Each row is a point on a tangle of strands that fork, close into loops and nearly touch. The rows are in no order.
In the rows, 128 means zero.
Two points are linked if the straight distance between their rows is under 124. Some points are linked to none.
merap: [ 91 116 113  99  74 130 123 118 146 112 126 115  85 163  70 115  96 101
 108 142 113  85 101 109 133  91 178 173 149 137]
nuki: [156  86 133 101 129 109 102 184 114 120 143 123 143  59 172 152 113  81
 129 139 158 136 116 181 205 101 156 194 150 168]
bime: [108 146 120 100 110 116 138 116 191 113 108 157 144 137 107  93 199 149
  96 135 113 120  88 106 138 119 206 139 130 158]
duze: [209 111 149  87 184 120 128 198 143 191 117  51 132 126 126 121  86 124
 154 205 123 164 147 179 163 111 103 117 130 106]
nebe: [ 92 135 121 114 111 113 114 107 168 137 107 139 125 146  99 101 171 159
 103 155  92 100  89 107 122 107 166 147  96 111]
rusud: [145 122 144 137 128 139 123 130 130 139 136 142 121 108 176 140 120  96
 159 104 149 142 166 141 144 128  91 114  96 137]
metap: [ 63 114 113 138 127 184 161  69  85 110 116 132  86 146  79 125 152 115
  96 132 167  91  98 137  85  84 126 123  86 145]
reka: [111  77 148 121 139 150  92 147 127  98 128 139 147  92 192 167 133  62
 158 113 163 120  99 188 160  89 106 154  89 180]
Vot: [157 124 130 126 133  94 133 151 126 166 113  74 155 110  68 131 143 124
 139 182 109 122  49 173 154 118 120 153 109 101]
vasip: [ 91 152 132  98 129 130  96  81 132 117 102 199 136 141 147  91 143 139
 126  97 137 156 148  74 107 159 133 124 136 160]
Roli: [ 98 132 161 162 109 170 157  68 175 103 113 137 100 139  93  96 136 106
 176  81 133 177 133 144 136 119 125 128 111 165]
paf: [154 121 140 127 149 107  77 156 118 181 129 122 145  93 214 140 143 132
 134 146 117 119 123 145 153 131  93 131  83 105]
tugal: [119 109  94 177 164 136 185 121 116 121 135 146 154  71 136 168 205 146
  76 134 129 101  70 180 118 129 118 126 112 121]
genu: [147 139  94 153 187 144 153 128 121 129 124 128 130 121 138 155 145 188
  92 144 119 113 151 120  93 160 113  76 111  95]
giz: [216 154 156 123 148  91 172 172 191 115 129  79 180 137  88 154 122 156
 146 144 128 153 130 117 148 194 146 114 193 102]
mab: [104 111 125 170 143 175 159  90 100 125 132 131  87 131 105 126 139 122
 117 123 131 117 118 152  88  87 103 118  78 131]
mog: [183 146 132  83 145 134 128 178 160 117 141  76 124 153 121 154 108 157
 112 162 123 117 159 104 136 153 175 118 185 111]
rut: [133 105 117 104 116  83  58 174  85 172 131  79 133 104 136  94  71 104
 119 181  79 108  92 162 171  82  89 187  93  98]
mivut: [101 134 125 114 132 191 167  85 108  80 129 118  66 226  75 125  91 145
 152 114 137 124 145 114  97 145 126  94 130 138]
gapu: [147 130 121 119  83  72 120 163 149 154 133  88 135 103  95 129 121 127
 126 178 104 122  82 151 169 110 158 180 145 101]
fizuv: [151 120 112 191 171 155 203 120 133 121 142 119 117 121 106 162 147 150
 118 122 136 131 134 158 110 140 105  83 119 107]
zene: [129 103 111 188 119 121 147 135  90 149 160 140 173  73 187 158 139 130
 136  85 102 147 108 169 127 142  70 130  96 123]
vavu: [128 126 160 139  80  87 109 145 180 151 127 137 136  99 150  99 118 107
 166 120 105 165 112 112 172 124 141 180 155 111]
Sosi: [ 92 124  82 180 144 167 185  94  88 104 146 134 108 155 104 154 112 149
 114  98 130 147 164 114  73 142 106  61 159 127]
vun: [169 109 142 126 127 120  84 172 117 189 135  68 128 145 153 115  55 101
 165 167  95 116 156 167 147  93  51 134  72  94]
kovi: [172 153 151 125 137  93 153 145 196  95 120 127 185 118 105 129 148 160
 138 118 125 155 113 110 155 184 166 120 175 134]
gid: [195 121 134 115 149  92 136 153 119 197 111  58 162 133  75 137 127 143
 147 191 107 128  81 164 140 124  84 118 111  79]
Peliz: [110 131 133 125  82  71  95 143 130 147 140 171 149  90 161 109 161 133
 111 125 112 101 107  81 128 120 155 157 136  87]
lazep: [ 88 132 143  88  98 158 124  88 163 102 111 123  90 177  82  85 119 104
 130 127 127 122 114  94 120  97 168 160 145 163]
zom: [123 108 139 131 143 172 132 114 109 106 129  96  78 148 112 129  99 101
 140 161 133  84 122 139 116  79 109 125  79 102]
sife: [123 119 119 136 137 145 131 121  71 103 157 175 134  94 169 178 148  98
 126  80 195 151 152 136 104 155 115 101 129 189]
sig: [176 154 120  86 144 103 116 192 139 134 133  84 166 126 131 167 137 168
  96 170 124  95 146  87 127 167 165 101 174  90]
nusu: [138 116 127  94 109  84  52 167 135 193 118 100 123 111 160  88  72 127
 136 185  78 140 132 137 156  96 109 184 120 104]
ratug: [ 99 147 147 104 160 159 157  79 105  79  97 172 101 197  96 123 137 166
 106 133 183 143 137 112  82 163 153  86 159 187]
supet: [114 132 111 158  77 134 117 114  60 122 173 148 119 140 132 147  86 113
 133  73 103 123 167 102  94 139  86  99 125 100]
kavo: [105 126 145  97 122 125 122 121 130  94 118 169 118  92 124 148 169  83
 118 127 211 130 122 101 134 132 184 134 176 190]
Seva: [181 125 138 104 157 109  77 156 113 216 128  88 143 152 171 120  84 139
 138 172  93 113 160 141 123 136  66 115  76  89]
teg: [ 64 137 138 110  93 155 102  70  88 126 118 139  73 180 122  94 101 105
 128  95 142 131 142  98  75 123 109 134 112 162]
Pugo: [ 74 121 130 125  67 123  93  94  71 130 126 161 111 128 127 121 132  92
 125  81 146 106 124 103 100 109 116 135 115 137]
gopa: [149 104 146 148 146 121  94 142 120 174 136 134 135 108 212 127 122 104
 163 123 112 137 151 159 145 111  60 126  65 118]
peno: [211 125 140 112 160 114 156 180 148 161 122  54 145 159  78 150 128 155
 148 183 112 120 108 156 128 147 120 106 127  83]
gol: [ 88 175 103 163 117 116 176  94 139  83 112 183 180 137  96 100 147 190
 103  79  93 160 125 106 102 163 139 118 165 140]
savim: [ 93 168 127 103 182 148 104  99 141 109  84 206 146 136 169 100 139 172
 122 100 137 169 185 103  99 169 123  89 138 177]
Vimaz: [133 140 125 137 113 110 113 145  78 110 167 183 172  66 188 178 140 114
 143  88 165 123 153  96 130 153 129 116 146 146]
Zikik: [ 57 142  91 157 170 130 126  91 128 122  98 194 137 103 149 115 150 185
  98 101 129 160 167 108  84 155 126  81 146 153]
zogov: [126 123 144 122 130 174 153 125 129  88 137  98  71 172  96 138 109 100
 156 141 156 113 144 128 119 116 136 111 131 128]
bub: [114 126 142 128 148 140 135 101 116 100 122 170 109 110 143 151 172 107
 123 118 206 155 145 119 115 152 145  97 142 182]
sofo: [107 166 143 111 124 146 126  79 162 101 100 181 153 164 135  58 138 142
 133  70 111 141 121  99 135 157 138 137 154 156]
gamam: [155 126 162 129  89  89 135 164 168 138 147 120 136  78 128  99  96  93
 161 123 107 187 137 130 181 144 161 195 194 117]
niro: [ 82 125 161 131 112 153 139  87 166 112 115 133 104 139  90  92 150  95
 143 129 140 133  98 126 136  82 163 156 108 169]
Zok: [126 133 109 131 179 148 141 131 106 141 124 117 124 121 131 157 175 169
  74 157 125  70  97 132 105 127 127 106  99  89]
tamu: [128  98 140 102 130 140  96 155 128 109 131 138 130  73 182 171 152  56
 133 120 198 135 132 160 165 104 150 165 148 183]
zoso: [156 118 152 136 152 144 134 129 168 129 134 116 110 140 151 122 116 117
 172 116 137 166 178 125 145 144 112 109 111 140]
dip: [129 142  92 104 130 152  92 125  75 129 145 113  95 168 139 158 116 152
  97 142 125  45 131 109  87 112 109 102  96  80]
koza: [188 128 130 108 137  74 100 187 122 199 121  99 183  92 165 145 146 147
 137 162 120 128 106 147 149 144 108 120 130  98]
Lito: [221 131 135 138 163 102 189 171 149 152 134  72 166 159  79 162 125 168
 146 143 119 145 131 143 122 188 108  95 144  85]
fetak: [ 74 128  79 194 127 127 160  96 115 134 124 156 142 105 132 131 171 157
  86 102  98 146 124 135  91 114 120 112 117 112]
lise: [ 88 130 132  99 136 162 117  93 117 120 100 144  83 155 111 128 152 121
 105 145 179 104 126 109  87 108 154 112  97 159]
tobut: [ 67 154 131  73 129 172  93  86 133 117 103 128  82 188 102  91 123 130
 103 152 135 102 114 101  94  87 159 139 100 152]
Kove: [141 142 105 124 125 148 123 125  90 137 160 121 103 171 130 158  85 144
 125 124 110 104 176 100  95 153 106  86 114  94]
ropa: [ 92 137 118 154  94  94 115 112 140 154 120 130 126 137 124  88 154 152
 123 129  74 122  86 128 115  98 117 150  69  91]
niv: [152 134 134  93 143 125  77 161 159 183 118  90 130 149 173  95  98 141
 141 159  91 145 156 114 147 135 114 140 116 105]
vofi: [175 102 149 123  99  94 131 180 146 139 152  96 106  74 121 137  68  81
 159 141 128 165 147 156 199 132 136 191 160 131]
Fol: [131 119 136 101 133 123 119 149 145 109 134 152 127  59 143 156 172  77
 112 146 206 136 118 152 175 110 197 150 168 176]
gor: [ 91 128 137 165 119 180 189  76 129  83 117 124  84 178  51 115 134 134
 143  99 149 158 126 129 107 130 138 116 125 156]
Bapel: [112 135 133 121  87  81  95 161  90 120 154 181 165  72 172 139 126 100
 128 110 143 100 142  65 131 129 161 146 161 119]
lefot: [126 168 121 132 127 136 162  81 148  68 121 164 163 161 100  93 121 158
 121  59  99 141 130  95 136 171 135 115 169 145]
kupu: [ 85 121 105 192  84 121 146 102  98 140 143 139 127  95 126 125 162 135
 101 101  91 108  84 150 111  93 102 146  81 108]
daro: [189 164 119  92 167  84  98 197 119 159 132  98 194  94 164 158 158 176
 101 168 120 117 137  99 131 163 142 102 151  92]
riluf: [106 132 124 176  83 135 170 100  70  93 159 159 121 123 108 153 116 121
 133  73 142 152 169 107  91 152 112  92 156 126]
nedo: [131 113 111 178 178 178 206 113 123 109 138 119  82 173 104 145 100 158
 130 128 138 131 166 142  86 145 113  72 125 113]
Ruker: [165 140 125  94 147 151 138 140 150  93 143 103 114 191 120 137  96 150
 130 138 132 113 162  93 129 171 159  95 177 127]
dodem: [155 105 127 138 110  90  94 156 101 174 129  61 123 147 117 104  54  93
 150 162  74 104 101 170 150  88  56 157  85  79]
vate: [114 121 105 116  71  82 125 140 129 124 143 109 113 114  83 119 105 103
 104 152 106  99 100 128 168  96 172 192 155 114]
Panu: [ 60 145  88 189 133 118 155  88 148 111 102 187 166 118 116 101 166 184
  88  95 105 167 132 119  85 124 140 108 153 151]
ves: [132 153 143 119 121 106 156 121 194  88 116 158 163 123 102 114 187 148
 124 122 128 131  99 100 148 155 196 123 164 142]
nes: [110 134 109 199 142 180 174  77 167 117  99 117 136 173  94  71 116 178
 132  75  68 163 131 156 120 134  93 127 128 134]
bofik: [106 115 106 113 119 137  88 109  65 116 140 135 106 146 147 158 128 105
 108 113 146  69 125 120 100 117 107 128 103 122]
rere: [185 100 137 110 143 129 122 176 134 115 156 101 110  81 150 167  88  82
 133 159 169 143 153 179 195  98 144 156 161 147]
Dif: [167 142 140  90 157 164 134 113 177  97 110 129 114 183 128 107 113 138
 162 114 139 135 172 110 137 158 138 100 159 145]
vek: [112  83 138 133 108 118  81 141 106 124 137 152 141  96 189 134 110  69
 162  83 134 110 112 158 164  94 110 176 104 142]
guven: [110 113 150 144  74  95  94 134 137 152 135 150 136  85 153 112 145  92
 152 107 129 127  99 126 157  96 135 169 111 125]

A fork is a point with three links, a tip a point with one. Leave the first point through the second and follow the links. Name the first fork or tip that comes.
gid, peno -> Panu
giz, Lito -> lazep
dip, Kove -> Zok
Peliz, Bapel -> tamu
nedo, Sosi -> teg
kavo, bub -> guven

A piece is two or more points that can be reached from each other along the links. Count, over all rows, the pieces, the separate loops (a circle has one, a figure eight two, a Y none), the forks (points with three links) and the tips (points with one).
pieces -> 5
loops -> 6
forks -> 4
tips -> 2
